A landscape with many valleys, sampled at points; each row gives a point and its height.
A ball rolls from a point to the lowest of its 3 nearest points, and stops where none of them is lower. Distance is the straight distance between rows; heights are no part of it.
q_521: [205 146 105 109 103 141 135 110 140]  height 3.61
q_138: [149 165 160 121 128 125 121 143 103]  height 2.24
q_393: [165 146 120  88 101 118 119 139 112]  height 2.38
q_989: [ 79  82 156 171 149 143 121 107 146]  height 1.40
q_419: [ 90  79 166 174 147 142 117  93 154]  height 1.15
q_828: [209 143  93 124 115 145 147  89 157]  height 4.04
q_879: [169 158 145 104 116 129 121 136 110]  height 4.13
q_639: [ 64 124 138 115 139 103 127 167  97]  height 3.77
q_564: [167 126  58 110 104 140 144 112 154]  height 3.31
q_783: [137 161 160 119 132 122 125 145 102]  height 2.83
q_40: [139 134 108  79  97 118 107 154  99]  height 2.42
q_815: [ 99  45 162 148 134 136  98  80 161]  height 2.58
q_362: [ 94 143 143 109 132 107 121 162  95]  height 3.29
q_861: [185 141  89 102 101 140 131 115 142]  height 3.96
q_408: [151 117  71  90  94 131 124 129 134]  height 3.47
q_55: [ 81 130 137  98 123 107 114 170  95]  height 5.54
q_913: [161 140  54 146 131 142 176 110 173]  height 0.63
q_376: [ 84 133 145 115 136 105 125 167  98]  height 3.66
q_471: [ 42  99 140 128 148 110 126 160 111]  height 3.23
q_571: [131 160 171 142 149 126 130 143 104]  height 3.41
q_418: [155 128  88  84  91 125 120 135 123]  height 3.01
q_696: [160 121  65 100 100 139 135 118 144]  height 3.95
q_917: [176 133  87  95  96 134 127 117 139]  height 4.14
q_528: [183 180 173 135 131 132 128 123 108]  height 1.63
q_508: [210 164 126 114 108 137 128 105 134]  height 3.20
q_402: [140 118  45 114 106 140 144 126 155]  height 4.19
q_299: [119 134 125  87 116 108 113 161  94]  height 3.30
q_918: [106 106 171 189 160 145 126 110 145]  height 5.37
q_24: [ 77  58 151 158 142 132 107  94 154]  height 2.78
q_936: [109 154 158 128 142 116 123 157  99]  height 3.28
q_163: [121 150 175 168 159 128 131 130 113]  height 3.53
q_665: [145 153 142 103 115 116 120 150 105]  height 1.06
q_77: [ 70  98 153 169 154 129 125 124 135]  height 2.51
q_297: [ 85 128 167 173 159 135 128 130 124]  height 3.84
q_474: [163 137 102  87  97 125 117 129 117]  height 2.74
q_548: [128 172  43 142 153 127 200 143 165]  height 3.32
q_316: [219 174 155 119 121 136 132 110 123]  height 2.86
q_758: [ 42  92 140 143 150 113 122 144 123]  height 3.17
q_167: [ 54  98 143 156 152 119 126 137 125]  height 3.09
q_687: [108 136 123  82 108 103 108 168  93]  height 5.23
q_352: [126  49 185 116 125 128  82  65 155]  height 5.17
q_698: [ 80 115 159 173 154 134 129 131 130]  height 3.27
q_464: [ 98 109 168 186 155 142 123 108 141]  height 4.84
q_617: [166 176 171 132 140 125 125 132 107]  height 0.81
q_111: [ 97  65 162 160 139 138 109  83 162]  height 1.25
q_641: [205 189 184 138 134 134 135 110 115]  height 2.25
q_158: [102 153 166 145 150 121 128 150 108]  height 3.70
q_546: [165 134  52 131 116 145 163 109 167]  height 1.44
q_618: [143 115  66  84  85 126 122 141 130]  height 3.79
q_527: [ 64  62 146 156 144 133 121 106 149]  height 3.48
q_865: [ 51  67 141 157 156 123 119 120 142]  height 3.92
q_142: [118  71 173 175 146 147 107  79 159]  height 1.69
q_239: [147 125  93  83  93 124 114 139 117]  height 3.00
q_575: [ 81 126 117  79 108  98 109 175  87]  height 6.72
q_764: [141 155  46 149 146 136 199 127 168]  height 2.67
q_327: [179 149 117  99 104 123 118 126 114]  height 3.15
q_736: [109 149 150 111 133 118 122 157  95]  height 2.73
q_217: [146 170 183 172 154 135 133 127 115]  height 5.66
q_225: [114 131 181 194 159 144 131 111 137]  height 5.68
q_901: [ 85 138 153 129 142 110 121 157 102]  height 4.05
q_990: [116 149 143  99 122 109 117 155 101]  height 2.22
q_950: [179 142  61 142 121 147 170 104 174]  height 1.47
q_732: [135 123  89  70  95 118 114 152 112]  height 3.07
q_428: [ 85  73 156 173 144 143 114  95 157]  height 0.86
q_845: [149 140 125  88 105 117 111 144 104]  height 2.06
q_281: [ 85  51 152 153 139 138 107  93 160]  height 2.16
q_241: [189 185 186 147 143 133 136 120 110]  height 1.80
q_626: [ 76 125 162 148 155 121 128 144 115]  height 3.97
q_157: [182 132  69 121 106 145 149 103 157]  height 2.65
q_877: [ 57 117 148 140 144 116 126 154 109]  height 3.26
q_136: [178 164 150 105 117 129 124 131 110]  height 4.80
q_330: [136 133  33 140 126 138 169 125 168]  height 2.43
q_660: [196 141  81 128 114 140 150 104 158]  height 3.14
q_725: [ 96 136 136  97 126 113 115 166  90]  height 3.74
q_100: [152 136  47 139 119 143 169 117 168]  height 1.75

Call two points neighbours if one is among the 3 nearest of the other. Go from one point of each pair to the other, from neighbour to neighbour, staying as low as possible. Name the highest point that can't be avoided.
q_665 / q_617 => q_138
q_428 / q_913 => q_696
q_428 / q_665 => q_639

Two balls start at each pair of points below. Name the first point that both come to, or write -.
q_136 / q_641 => q_617
q_471 / q_865 => q_77
q_77 / q_281 => q_428
q_815 / q_464 => q_428
q_352 / q_918 => q_428
